Each row is a point on a landscape with many peaks, with its height.
A climber steps from a point to the highest of its 3 nearest points, and stops where none of them is higher. Distance is the straight distance between rows; heights are no part of it.
kobab: [ 89 128  96 121 132 144 123 143 118 113 119 147 140 127 151 115 126 165
 154 101]  (h 514)
navu: [133 137 172  77 142 140 115  95 117 137 139  90 130 148  85 146 153 127
 111 139]  (h 287)
Fitod: [197  65 134 167 153 112 115 161 155 149 124 128 156  71 200 133 143 134
 155 112]  (h 173)
Luda: [150 121  67 182 155  98 153 150 133 118  61  87 126  88 151 119 131 103
 189 134]  (h 218)
gavuf: [160 148 154 109 140 113 146 160 132  79 162 113 118 100 138 119 145 130
  98 140]  (h 368)
rekel: [134 144 177 142  81 140 127 128 153 167 143 209 102 181 151 153  65 117
 112 122]  (h 307)
monat: [141 137 121 102 107 101 164 129 134 105 121  94 110  93  66 103 130  79
  97 134]  (h 380)
vok: [138 146  86  88 126 133 136  97 100 143 119  96 121 135  70 127 141  87
  92 162]  (h 319)
kipo: [ 65 143 114 139 110 150 128 127 126 146 103 194 127 149 155 131  88 155
 154  91]  (h 486)
Buk: [129 125 189 124  95 172 113  88 158 156 147 156 121 179  91 155 119 124
 109 131]  (h 181)
sira: [101 141  69  88 143 136 142 121  95 132 125 135 129 121 118 111 121 132
 119 143]  (h 538)
dur: [101 154 156 106 132 191 122  78 134 158 121 188 136 171  91 145 119 124
 127 138]  (h 411)
vako: [139 114 173  96 108 154 122  98 145 132 154 121 127 158  83 140 133 125
 102 137]  (h 131)
voluz: [132 173  67 126 121  90 168 140 111  96  94 106 133 108 110 107 122  66
 101 163]  (h 377)
robu: [123 137 189 139 132 149  95  99 127 154 124  92 148 199  45 162 150 150
 121 123]  (h 313)
lakol: [123 149 112 149 166 106 113 154 111  69 109 103 124  48 144 151 193 123
 145 156]  (h 366)
Nida: [153 112 139 160 131 127 102 148 132 147 140 152 141 139 181 106 105 146
 174  78]  (h 505)
Dumu: [139 149  96  90 118 113 162 124 122 114 112 107 114 110  82 116 137  75
 104 144]  (h 330)
zivu: [ 95 139 158 134 124 132  89 132 137 101 157 160 140 138 183 139 113 162
 134 137]  (h 562)
fakor: [116 141 176 135 113 138 103 123 129 112 172 169 141 166 182 142  89 148
 107 148]  (h 386)
piv: [165  92 128 161 138 124 105 150 144 131 134 137 150  86 190 128 136 156
 157 102]  (h 405)
gunip: [136 117 207 117 121 141 102  80 145 136 152 112 130 192 114 159 107 124
  97 153]  (h 316)
Vibed: [ 77 159 150 143 107 154 104 127 145 155 125 212 106 145 159 159  80 161
 133 115]  (h 375)
kiput: [131 107  91 139 117 152 101 116  99 162 120  94 117 187   8 121 160 114
 113 137]  (h 306)
pib: [127 139 171 107 108 134 122 135 144 117 166 169 130 169 150 122 102 133
 104 129]  (h 519)
mal: [132 141 115  83 127 139 158 124 114 115 128 127 120 115 117 100 128 128
 110 120]  (h 414)
nika: [157 120 161 116 114 108 138 164 151 107 176 134 134 142 155 106 115 142
  94 126]  (h 139)
tes: [147 152 145  94 132 105 150 133 139  97 145  97 109  90 103 127 148 103
  88 142]  (h 104)
vurin: [124 148 159  65 158 140 103  91 113 147 129 103 150 145  98 149 152 138
 105 151]  (h 348)
Pagon: [141 140  77 106 122 111 177 145 112 135 102 117 115 142 112  92 104 124
 130 131]  (h 450)
sigap: [110 119  89 145 139 137 131 140 114 135 111 132 128 136 153 100 109 156
 176  89]  (h 476)
lagi: [ 68 149 150 108 134 151 111 121 124 116 147 163 142 146 160 134 119 163
 133 138]  (h 415)
Viz: [130 110 180 116  78 155 138 107 166 163 136 173 124 170  88 128 110 116
 101 101]  (h 263)
Muzi: [170 142 135 131 128 106 156 177 146  85 151 119 106 103 137 111 138 119
 104 117]  (h 370)
mup: [142 104 111  87  90 135 159 113 132 148 116 110 100 128  62  96 129 115
 107 111]  (h 155)
Gan: [108 156 175 110 143 179 103  65 126 155 120 140 142 178  91 168 137 130
 125 144]  (h 473)
visof: [134 121  67  99 117 154 139  97 118 171 107 128 132 179  67 121 130 111
 109 160]  (h 494)
tase: [120 126 157  91 108 161 133 105 133 134 140 155 129 159 111 119 120 137
 103 121]  (h 705)
tero: [134 129 139 100 136 156 110  93 114 151 135  89 136 151  55 143 157 125
 123 132]  (h 302)
Tima: [135 117 152 165 135 133 124 146 124 167 125 164 121 167 174  99  86 124
 186  55]  (h 550)
giru: [143 153  87 147 116  82 193 162 119 103  79  97 113 111 113  86 110  75
 135 118]  (h 323)
Bifop: [189  69 128 184 125 105  91 144 127 126 161 148 176 117 217 142 118 144
 139 138]  (h 188)
Led: [117 170  72 123 138 101 153 153 103  83 105 122 128  85 122 115 142  92
 121 156]  (h 430)
Sataz: [137  87 100 135  87 132 110 122 126 167 104 114 107 162   4  99 150 125
 123 127]  (h 206)
tumu: [128 129 147 141 127 130  99 159 139  97 158 147 139 132 187 128 127 160
 133 131]  (h 545)
mes: [119 119 131  96 103 158 159 120 128 150 122 159 120 166 109  90 101 129
 118 100]  (h 264)
rem: [ 88 146 133 143 116 156 127 132 132 150 105 203 117 155 153 129  76 144
 153  75]  (h 549)
boma: [ 87  87  77 155 133 150 125 121 126 160  99 103 145 108 161 131 121 162
 190  87]  (h 223)
toveb: [108 148 173  83 162 116 113 110 109 117 142 121 146 129 156 147 138 157
 115 158]  (h 354)
tul: [116 142 137  79 134 168 131  93 124 126 144 141 130 144 107 124 127 134
 110 136]  (h 485)
foga: [128 134 168 149  92 129 116 138 141 129 165 183 131 176 168 148  80 125
 110 129]  (h 329)
ronu: [135 118 191  98 121 137 116  95 143 119 162 113 134 164 123 144 119 134
  90 159]  (h 290)
zep: [ 91 151 174  90 143 145 106 101 128 116 150 145 143 147 148 145 124 155
 114 150]  (h 382)
tuzus: [112 175 108 145 171  99 139 156 102  53 101 115 134  58 134 130 181  96
 133 151]  (h 490)
mar: [122 181 134  81 164 107 137 126 107  90 131  95 125  83 112 137 164 106
 107 158]  (h 409)
Sulig: [114 131 122 148 158 109 105 157 119  83 133 101 127  58 155 161 201 152
 146 149]  (h 359)
Bod: [102  59 113 163 132 141 131 116 158 175 120 102 154  82 178 136 146 145
 168  82]  (h 361)
mep: [139 127 155 168  96 112 102 139 132 114 165 181 149 161 202 147  84 129
 133 137]  (h 435)
duk: [145  95 163  94  98 136 131 116 152 138 152 107 108 134  64 111 132 126
  97 120]  (h 31)
zuziv: [130 113 115 100 107 123 183 130 128 149 111 125 104 156 106  75  94 123
 125  97]  (h 355)
tam: [132 103 186 120 100 123 114 103 148 129 176 139 122 176 148 138  90 122
  82 153]  (h 59)
lol: [180 109 135 162 136 110 114 166 133 102 168 132 155 121 192 129 133 154
 135 124]  (h 292)
vamuf: [123 110 150  98  93 166 139  90 149 156 125 152 120 166  82 120 122 127
 111 104]  (h 384)
kodu: [169 111 129 161 144 118 120 156 130 151 141 127 131 122 180  98 127 143
 170  72]  (h 406)
tozo: [101  62 146 171 115 119 103 125 168 138 148 105 157  83 205 172 185 154
 127 146]  (h 427)
Tur: [160 118 154 155 117 124 124 171 141 142 151 158 139 156 170 104 110 139
 141  67]  (h 416)
Lipod: [118 107 121 160 134 121 100 148 135  97 137 105 133  64 161 156 192 169
 149 143]  (h 376)
Feba: [144 132 119 103 112 113 166 154 136 121 136 121 107 109 122  91 126 126
 110  97]  (h 312)
sovi: [131 124  97  93 111 144 168 115 120 155 112 120 110 155  92  97 109 116
 116 127]  (h 692)
Fim: [147 140 168 104 141 120  96  93 117 149 137  58 139 149  53 158 164 136
 110 130]  (h 154)
Zuv: [150 115  72 109  98 128 135 113 121 165 104  96 116 166  40 118 133  98
 106 166]  (h 389)
sulav: [103 129 119  95 101 167 159  92 131 154 112 175 129 168 100 108 103 124
 125 110]  (h 358)
kifa: [127  51 141 156 140 124 128 149 172 168 126 111 154  42 197 162 150 150
 130 113]  (h 68)
zimut: [117 169 137  99 178  99 126 140  98  92 127 105 133  81 137 147 173 134
 115 165]  (h 462)
Nikud: [128 169  41 103 124 103 134 132 118 132  90 113 138 130 111 124 115  80
 100 193]  (h 387)
nis: [159 115 156 157 106 110 112 166 140 113 167 153 155 153 192 127 101 145
 131 108]  (h 388)
zedaf: [148 102 135 151 128 118  97 155 131  94 159 127 144  97 188 133 151 165
 143 133]  (h 363)
daf: [138 151 113 134 125  86 183 149 130  66  99 108 127  94  86 102 134  52
 106 134]  (h 390)
femos: [141 153 164  72 158 118 114  87 105 132 122  69 148 137 105 149 161 135
 101 158]  (h 295)
Kipug: [169  69 121 158 180 122 127 129 149 173 118 111 125  61 178 111 126 121
 183  95]  (h 291)
Pov: [140 119  82  86 114 145 146 100 112 155 115 113 117 156  54 107 131 112
 100 136]  (h 602)
zum: [139 106  93 104 104 151 148  96 129 170 109 131 118 171  58 103 126 111
 116 131]  (h 402)
Gopez: [149 108 188 128 130 130  93  97 142 145 145  76 135 174  63 158 139 147
 114 143]  (h 191)
zafa: [128 131 167 136  93 129 132 147 148 160 137 191 121 173 160 117  79 129
 129  79]  (h 305)
Suga: [131 115 150 160 111 118  91 142 127 107 169 158 148 155 198 142 110 156
 135 142]  (h 484)
Dit: [139 148  66 168 150 101 141 158 115  82  73 115 135  72 140 126 149  94
 155 137]  (h 269)
mili: [128 137 106 121 139 164 104  94  87 172 125  95 132 190  35 135 163 114
 116 140]  (h 300)
lum: [126  95 126 118  94 168 119  92 124 161 124 130 126 173  29 123 142 126
 122 121]  (h 244)
Sola: [183  72 132 165 136 112  98 156 147 128 145 128 158  82 208 147 142 150
 151 131]  (h 273)
nov: [124 144 174  99 147 130 116 124 131  98 164 119 135 149 158 124 127 148
 103 153]  (h 317)
datif: [165 128  84 183 160  91 155 148 127 110  56  91 127  92 150 119 125  86
 195 136]  (h 193)
bim: [138 129 117  83 125 152 138  94 106 138 144 111 118 137  63 124 144 110
 106 141]  (h 407)
nepe: [156 148 143 144 154 103 122 166 125  67 144 108 128  84 171 140 164 153
 123 161]  (h 446)
suz: [151 110 156  96  98 126 144 147 151 133 154 142 121 151 123 101 109 131
  96 101]  (h 271)
Zel: [111 141 171 100 122 156 122 121 146 118 152 161 133 157 151 128 114 137
 112 134]  (h 410)
Pof: [139 109 190 113  98 138 114 104 159 142 164 153 125 176 116 143 101 119
  83 145]  (h 106)
Kog: [145  88  86 171 157 115 137 130 135 145 100  99 121  75 164 115 134 138
 186 100]  (h 247)
sov: [146 113  78 113  87 101 153 118 135 155  92  89 101 130  39  97 130  79
 113 141]  (h 112)
refi: [152 143 152  95 119 116 137 116 132 113 145  82 110  97  65 133 155  91
  97 136]  (h 90)
beli: [111 132  45 174 147 103 131 146 108  92  75  93 135  55 141 144 165 104
 161 157]  (h 301)
Gek: [137 139 121 105 150 156 106  85  88 153 127  86 138 167  55 144 163 111
 115 135]  (h 314)
sekav: [121 159 122 120 160 113 121 157 112  76 136 120 122  76 149 136 176 143
 134 154]  (h 499)
febal: [156 148  96 148 137 109 155 162 117  84 101 115 118  86 136 112 143 128
 146 111]  (h 397)
Tibed: [154 101 114 158 140 122 118 146 137 136 122 126 137 100 166 113 138 158
 174  82]  (h 412)
Dabi: [124  97 129 159 127 128  86 153 145 124 137 139 148  91 181 144 146 169
 159 106]  (h 332)
rofab: [124 164 101 119 147 120 145 141 117  77 130 120 115  82 138 120 148 132
 127 140]  (h 524)
fuger: [140 120 125 110 113 119 170 149 123 135 129 135 106 147 131  79 106 130
 122  78]  (h 216)
tozov: [106  97  55 163 140 125 132 127 120 152  99  84 137  98 146 129 132 154
 190 121]  (h 236)
dozom: [161  81 137 159 154 127 105 143 143 162 137 130 148  98 189 119 129 145
 172  82]  (h 547)
tanop: [147 158 148  66 150 112 138 106 123 119 133  78 124 104  89 149 165 108
  96 154]  (h 48)
Rin: [ 70 154 151 121 119 164 116 113 137 129 141 195 128 145 149 152  95 157
 138 126]  (h 371)
gazem: [ 82 102 135 165 113 142  81 137 143 125 143 146 148 111 193 151 138 170
 156 102]  (h 315)
ranuv: [176 133  94 175 149 103 155 156 121  96  78 113 112  72 144 107 140  97
 167 102]  (h 299)
pafo: [112 174  40 155 140  76 130 164 119  94  76 107 150 100 137 131 130  74
 132 190]  (h 253)
Per: [127 114 162 134 126 135  76 116 127 137 140  99 124 165  13 140 156 150
 127 119]  (h 127)
patil: [136  85 193 116  92 146 108 108 166 149 157 139 121 166  87 132 109 122
  95 125]  (h 108)
nudag: [130 152 115  77 136 139 136 104 109 130 135 100 125 120  98 127 142 117
 107 146]  (h 417)
pelan: [ 97 155 174 138 104 154 112 123 146 139 137 202 113 163 158 164  81 139
 115 133]  (h 357)
visub: [143 132  68  98 100 113 172 120 118 140 102 106 113 144  79 103 115  86
 102 149]  (h 365)
fodi: [133 109  99 121 108 138 109 113 118 149 128  92  96 146  11 122 155 106
 120 136]  (h 643)
Dosek: [ 99 143 139  80 128 177 125  84 121 150 124 161 142 157  99 134 128 128
 121 135]  (h 428)
lila: [110 142  57 110 132 126 152 148 104 132 113 127 131 126 127  91 109 145
 146 119]  (h 573)
boriz: [117 148 173 153 114 120 115  87 108 152 159 187  99 177 178 180  62 113
  90 180]  (h 220)
nire: [129 160 187 130 147 145  84  87 108 156 103  97 171 207  75 178 162 154
 121 124]  (h 243)
likit: [131 137  77 147 140 126 133 150 112 102 119 118 126  89 149 117 144 153
 158 109]  (h 398)
ras: [105 126  46 159 138 102 132 147 112 101 101 100 130  74 140 133 162 132
 159 135]  (h 272)
buv: [130 122 191 135  73 124 134 129 163 184 140 199 107 184 124 139  72 113
 107 104]  (h 260)
padad: [138  91 175 118  81 153 107 112 164 154 141 135 115 156  63 127 131 130
 110 118]  (h 57)
fufi: [ 72 135 126 145 117 147 109 135 131 123 133 169 138 130 166 141 107 173
 161  89]  (h 546)
vedov: [117 128 175 130 100 135 154 139 141 177 128 187 122 177 129  99  77 127
 131  71]  (h 254)
migir: [144 165 145 104 144  99 152 133 137  78 123  90 118  76  82 126 149  73
  92 152]  (h 93)
Fofa: [119  93  61 174 148 103 154 136 132 151  69  68 122  59 150 145 146 115
 177 141]  (h 124)
fuv: [100 150 152 151 105 143 107 139 140 150 125 211 113 153 166 161  84 147
 138 107]  (h 436)
zom: [120 126 121  89 111 164 149  94 129 148 119 149 125 158  92 113 120 130
 110 120]  (h 451)
nokik: [123  93  72 166 143 126 136 135 122 143 108  99 129 108 155 105 117 152
 192 100]  (h 217)
dufa: [132 164  60 132 123  87 179 157 112  96  79 108 128 122 113 102 114  76
 132 154]  (h 347)
lumuz: [ 82 152 183 144 127 122 102  93 125 139 140 176 107 162 188 183  76 137
 107 185]  (h 172)
geva: [146 146 125 130 144 120 133 166 126  74 143 118 121  87 162 124 149 152
 129 129]  (h 465)
big: [ 71 148 153 156 112 136  89 140 139 126 147 189 117 146 181 173  87 162
 135 136]  (h 481)
pebu: [140 173 139 135 145 105 147 159 126  48 121 113 121  70 127 132 164 101
 117 141]  (h 351)
Zogep: [133 112 195 154  96 136 112  91 138 148 166 173 111 194 141 166  69  99
  82 160]  (h 192)
napef: [119 128 122 135 145 125 105 160 129  97 149 123 141  95 167 124 156 172
 143 124]  (h 381)
riv: [132  80 128 108  83 148 163 108 137 180 103 131 108 165  68  88 117 123
 117 100]  (h 70)
ganep: [138 149  47 145 141  91 156 154 113 120  93 105 130 113 137 116 111 127
 172 145]  (h 234)
domon: [128 149 168 149  98 132 118 143 144 153 149 204 120 168 179 152  63 130
 127 115]  (h 364)
Zope: [118 170  60 150 149  98 144 158 107  59  80 120 146  84 122 127 154  76
 130 163]  (h 401)
Sokar: [122 142 130  96 119 144 139 134 126 106 147 148 130 136 134 105 122 154
 115 120]  (h 333)
Tunu: [148 118 147 100 115 132 108 107 138 128 144  73 104 127  42 131 154 113
  99 135]  (h 63)
fedep: [149 139 179  82 132 122 129 110 137 120 158  91 120 119  96 139 141 121
  91 149]  (h 185)
Rut: [154 142  75 159 139 108 162 159 115 111  91 102 111  95 141 101 126 115
 174 110]  (h 356)
Litub: [125 120  92 124 123 185 116  88 101 172 125 124 135 197  33 132 153 108
 113 133]  (h 289)
Vesak: [136 163 117  93 133 127 147 144 120  89 138 116 116  94 126 112 144 122
 115 142]  (h 493)
Seda: [126 139 176  83 144 154 117  87 133 127 154 117 142 155 119 145 130 136
 102 148]  (h 434)
bodad: [169 109 102 167 160 112 132 149 139 120  90 109 120  58 154 129 154 121
 163 105]  (h 201)
depe: [ 94 151 135 114 109 184 140  98 146 162 113 205 117 166 109 128  91 125
 123 110]  (h 352)
Nutur: [141 114 170 122  98 129 133 151 153 135 159 163 131 159 151 111  94 130
 106 105]  (h 385)
biki: [118 156  66  88 142 121 144 110  94 127 112 115 123 115  96 122 135  88
  93 179]  (h 383)
Gos: [110 179 119  80 177  98 126 108  90 109 115  99 135  84 115 135 167  92
 100 167]  (h 367)
rez: [132  88 177 164  83 107 118  95 135 149 180 167 117 187 131 161  63  89
  78 161]  (h 161)
mozi: [116  78  70 170 148 116 151 125 139 148 101  83 137  51 157 133 152 132
 171 117]  (h 167)
lepi: [137 131 106 103 104 113 184 138 127 129 115 109  97 123  92  83 114 101
 107 106]  (h 336)
Busa: [109 160 149  62 172 108 120 102 105 121 125 101 145 113 130 146 161 138
 106 165]  (h 340)
vop: [119  69 102 166 139 125 139 131 147 155 107  94 130  46 174 141 158 140
 142 109]  (h 130)
Fekip: [173 117  92 173 164 107 146 148 123 140  98 106  97  98 149  90 135 113
 190  93]  (h 238)
naf: [ 85 157 109 138 180  89 119 160 102  75 111 103 130  54 128 148 201 116
 136 159]  (h 418)
Tupep: [146 139  89 115 106  97 182 134 121 121  97 101 108 120  86  98 113  80
 115 135]  (h 372)
godo: [124 141 171 109 146 170 103  83 119 158 126 123 142 180  70 157 156 130
 123 124]  (h 423)
vulav: [134 124 199 117 128 142 102  75 136 141 126  92 144 191 100 172 127 138
 105 145]  (h 180)
Pigo: [137  89 132 167 156 133 110 127 138 175 130 136 133 114 180 108 107 126
 196  67]  (h 429)
kuv: [117 151 185 134 104 140 111 107 142 131 154 181 115 170 158 160  84 122
  99 153]  (h 288)
par: [131 156  60 112 124 105 176 131 108 126  92 114 117 122 120 106 111 107
 125 138]  (h 487)
kuf: [134  57 136 176 133 110  88 139 155 126 152 120 160  79 216 164 167 147
 133 163]  (h 344)
makeg: [145 116 127 149 144 116 105 163 128  84 145 117 134  79 177 139 167 161
 138 137]  (h 403)
zad: [114 165  43 141 137 100 145 157 100  93 101 123 135  89 134 115 145 109
 134 162]  (h 404)
botiz: [126 149 185 140 109 155 111 104 149 148 151 193 102 180 145 169  80 122
  99 161]  (h 248)
sener: [ 92 143 163 104 112 180 136  98 136 142 132 180 129 150 115 140 106 134
 114 123]  (h 453)
bek: [ 78 137  94 120 131 155 150 123 113 138 109 173 139 154 137 111  98 155
 156 101]  (h 470)
dakip: [111 137 150 113 110 153 149 121 140 152 123 180 116 166 131 106  91 135
 129  86]  (h 197)
laki: [182 131 119 164 143 112 142 164 127 113 119 119 119  91 161 107 138 135
 157  89]  (h 298)
vige: [137 106 153 103 118 162 113  95 139 143 143 112 117 153  51 127 140 129
 112 122]  (h 152)
Mek: [161 107 185 104 132 121 107  99 140 129 156  67 119 143  81 149 143 132
  92 147]  (h 83)
pagod: [159 122 171 156  98 124 126 165 144 150 149 176 145 168 173 118  84 131
 142  86]  (h 360)
Fer: [116 130  98  86 133 176 123  80 103 158 115 143 139 164  75 127 130 120
 114 153]  (h 467)
bisik: [109 183  95 124 169  95 139 140  97  74 113 117 124  62 127 131 170  95
 126 165]  (h 533)
kab: [ 99 153 186  86 152 155 107  69 131 143 128 134 149 163 129 164 125 141
 115 153]  (h 548)
moru: [116 139 201 122 135 140 105  72 130 142 142 140 121 189 152 171  94 124
 105 172]  (h 663)
lapov: [138 103 105 158 146 127 117 148 143 106 109 106 132  47 167 150 175 150
 157 125]  (h 342)
Vit: [137 126 160 129 115 124 113 145 138 104 170 156 141 160 178 125 102 142
 114 131]  (h 458)
feva: [128 108 190 145 117 150  85 104 142 143 141 108 134 194  37 155 141 153
 119 132]  (h 551)
Bozup: [ 98 105 122 167 128 141 107 136 124 160 113 147 140 135 174 121 103 155
 190  72]  (h 466)
sibo: [115  84 145 183 118 121  74 129 154 115 154 124 159 112 208 165 146 163
 145 149]  (h 525)
malil: [ 91 105 144 147 139 118  89 140 131 101 156 120 145 118 193 145 157 177
 147 145]  (h 572)
Vazi: [120  56 122 158 179 120 135 127 154 181 119  96 137  56 184 122 125 131
 164  92]  (h 284)
galir: [129  75 124 160 144 129 114 125 151 159 126 124 144  69 187 136 130 144
 170  90]  (h 420)
fek: [116 139 147 131 167 108 112 145 115  86 155 113 131  91 170 141 174 167
 135 163]  (h 479)
pefe: [143 125 133 109 135 135  96 104 115 139 141  81 113 141  25 139 161 116
 113 137]  (h 196)
Pupam: [146 141 145  81 125 125 152 122 138 110 150 104 110 107  92 120 142 112
  90 129]  (h 125)
Val: [167 129 149 141 135 108 130 168 134  83 172 129 127 126 172 122 130 149
 111 143]  (h 189)
nit: [103 123 131 149 128 136 128 139 123 156 112 176 131 161 162 108  84 147
 168  69]  (h 691)
kasok: [129 122 145 153 121 137 109 155 137 148 132 176 143 147 181 127  94 150
 167  76]  (h 575)
bavi: [ 93 109  78 145 121 131 113 141 113 118 122 110 146  89 156 132 160 170
 164 109]  (h 374)
kenu: [163 158 136 136 131 106 148 178 139  68 146 114 115  88 145 118 155 128
 113 127]  (h 419)
Zot: [129  92 193 142  73 131 107 116 158 164 160 176 117 187 117 148  83 106
  84 141]  (h 157)
Guf: [130 136  59  89 122 137 161 107 109 157 106 117 123 159  82 110 119 111
 107 152]  (h 536)
Gog: [161 136  89 147 137  99 178 159 107 119 100 101 102 117 136  84 110 110
 157 103]  (h 310)
kodez: [118  71 105 168 150 132 119 130 136 168 112 104 143  88 177 116 124 151
 180  82]  (h 353)
pami: [130 113 114 150 138 139 127 144 124 135 118 139 136 130 165 101 112 158
 175  68]  (h 529)
Zov: [122 146 143 102 152 122 116 139 119  98 157 114 127 111 156 121 147 166
 124 151]  (h 457)
pibim: [110 122 158 141 143 108  96 139 122  97 174 134 141 141 196 143 130 161
 121 155]  (h 612)
pazog: [137 147  58 172 142  87 153 167 121 101  71  97 147 100 134 114 125  90
 171 154]  (h 252)
bobif: [123 166 106  66 166 126 124  97  87 145 125  96 137 108  96 138 158 101
 100 156]  (h 517)
Zeza: [135 111 178 153  83 103 126 121 121 139 183 178 131 182 158 142  62  95
  87 150]  (h 133)
sepo: [106 120  38 175 132  99 132 152 116 136  94  87 140  93 141 131 133 150
 172 144]  (h 251)
Tuved: [124  98 122 124  84 168 139  91 140 178 106 149 123 186  46 103 125 123
 124 106]  (h 153)
sego: [ 81  59 116 160 162 125 188 125 153 193 122  73 138  63 184 131 133 112
 141 106]  (h 162)
Lib: [137 126 144 106 124 171 104  84 112 155 136 108 136 177  43 150 151 124
 128 125]  (h 362)
deziv: [183 110 140 160 122 103 115 175 138  89 165 126 141 122 180 128 143 146
 117 139]  (h 237)
lodu: [134 124 128 131 118 134 148 149 124 133 131 147 131 144 147  85 102 146
 135  77]  (h 150)
luz: [131 154  55  96 123 103 156 129 112 128 103 113 124 127 103 114 125  77
 107 166]  (h 449)
puf: [140 168 109 120 132 108 168 154 119  73 121 119 120  83 114 108 144  97
 111 136]  (h 456)
Nizam: [142  94 108 104  91 148 124 103 125 153 118 107 104 155  40 113 140 108
 116 124]  (h 626)
Lopa: [ 87 161  45 174 151  88 122 159 100  79  79 102 154  86 126 142 162  77
 135 179]  (h 327)
kuves: [100 147 124  74 147 147 117  93 102 141 132 125 149 135 105 126 151 133
 111 144]  (h 432)
tik: [110 176 105  91 157 118 140 126 102  96 126 111 119  91 111 118 149 114
 114 157]  (h 445)
Toti: [137 144  90 110 130 123 155 149 109 116 124 125 121 121 141  89 117 139
 137 105]  (h 522)
Gilif: [107 147 153 143 114 143 118 145 136 133 138 191 134 156 168 132  85 152
 145  87]  (h 506)
nen: [141  76 196 149 101 129  81  85 154 144 164 115 120 186  95 162 113 120
  98 151]  (h 156)
Roba: [ 75 147 143 111 143 131 103 139 124 110 152 134 137 121 163 132 152 172
 137 138]  (h 437)
bubov: [ 99 156  73 150 157 108 118 150 105  85 101 109 126  53 133 144 176 109
 143 153]  (h 350)
Raf: [ 65 148 121 105 117 171 135 107 127 148 117 194 128 153 126 135  92 138
 133 120]  (h 325)
bapam: [144 146 102 152 146 118 129 161 116  85 112 125 114  65 143 124 160 137
 148 128]  (h 426)
nur: [119 145 169 148 105 141 149 133 136 182 113 203 105 177 150 123  69 124
 138  75]  (h 239)
pimo: [122 146 153  73 153 133 131 102 120 119 140 105 134 129 117 131 150 136
 101 146]  (h 392)
vukol: [ 99 157  77 117 143 118 138 137  99 103 127 122 126  97 128 121 145 137
 128 139]  (h 510)
sil: [141 143 104 114 137 128 147 154 125 102 143 128 127 101 147  98 127 145
 132 105]  (h 601)
seru: [131 152  52  94 132 114 161 131 105 126 102 119 128 125 116 105 113 120
 121 151]  (h 523)
repe: [157 163 148 128 134 103 160 175 139  57 129 108 112  76 122 125 151 101
 104 134]  (h 373)
Fudi: [ 88 134 106  98 120 183 143  82 116 159 104 181 137 173  93 122 103 125
 124 131]  (h 311)
sep: [146 146 104 116 114 102 183 146 125  98 117 105 102 108 100  98 128  86
 112 124]  (h 422)
vovod: [175  84 121 167 161 122 121 153 154 134 115 123 136  45 182 140 153 148
 152 111]  (h 221)
zul: [149 139 150 123 130 119 129 147 128  93 165 131 131 128 160 123 127 156
 105 128]  (h 160)
zev: [ 61 155 123 155 118 160 134 126 135 165 105 219 109 145 143 144  75 155
 149  95]  (h 425)
zud: [130  91 187 141 111 137  66 115 148 129 153  99 110 174  29 130 132 156
 126 125]  (h 270)
noga: [125 112 163 119  98 136 160 144 138 164 125 163 115 175 132  88  91 124
 122  64]  (h 209)
tadoz: [176  85 116 170 183 111 138 129 136 158 104 104 110  75 165 100 127 103
 188 102]  (h 701)
tifi: [143 112 176 134 140 105  66 127 133 129 146  79 117 176  32 144 138 162
 123 129]  (h 103)
bofa: [148 157  90 164 133  88 180 168 119  65  70 111 146 110 118 100 130  51
 139 138]  (h 369)
Dovis: [ 97 142 160 164 113 118  80 131 135 112 164 178 125 157 203 163  94 151
 134 151]  (h 521)

For each start below, name the point where the climber stops.
mili | kab
beli | bisik
pazog | rofab
sepo | bisik
boriz | nit
vedov | nit
Zot | nit
buv | nit
mep | pibim
Lopa | rofab
nis | pibim
Fim | kab
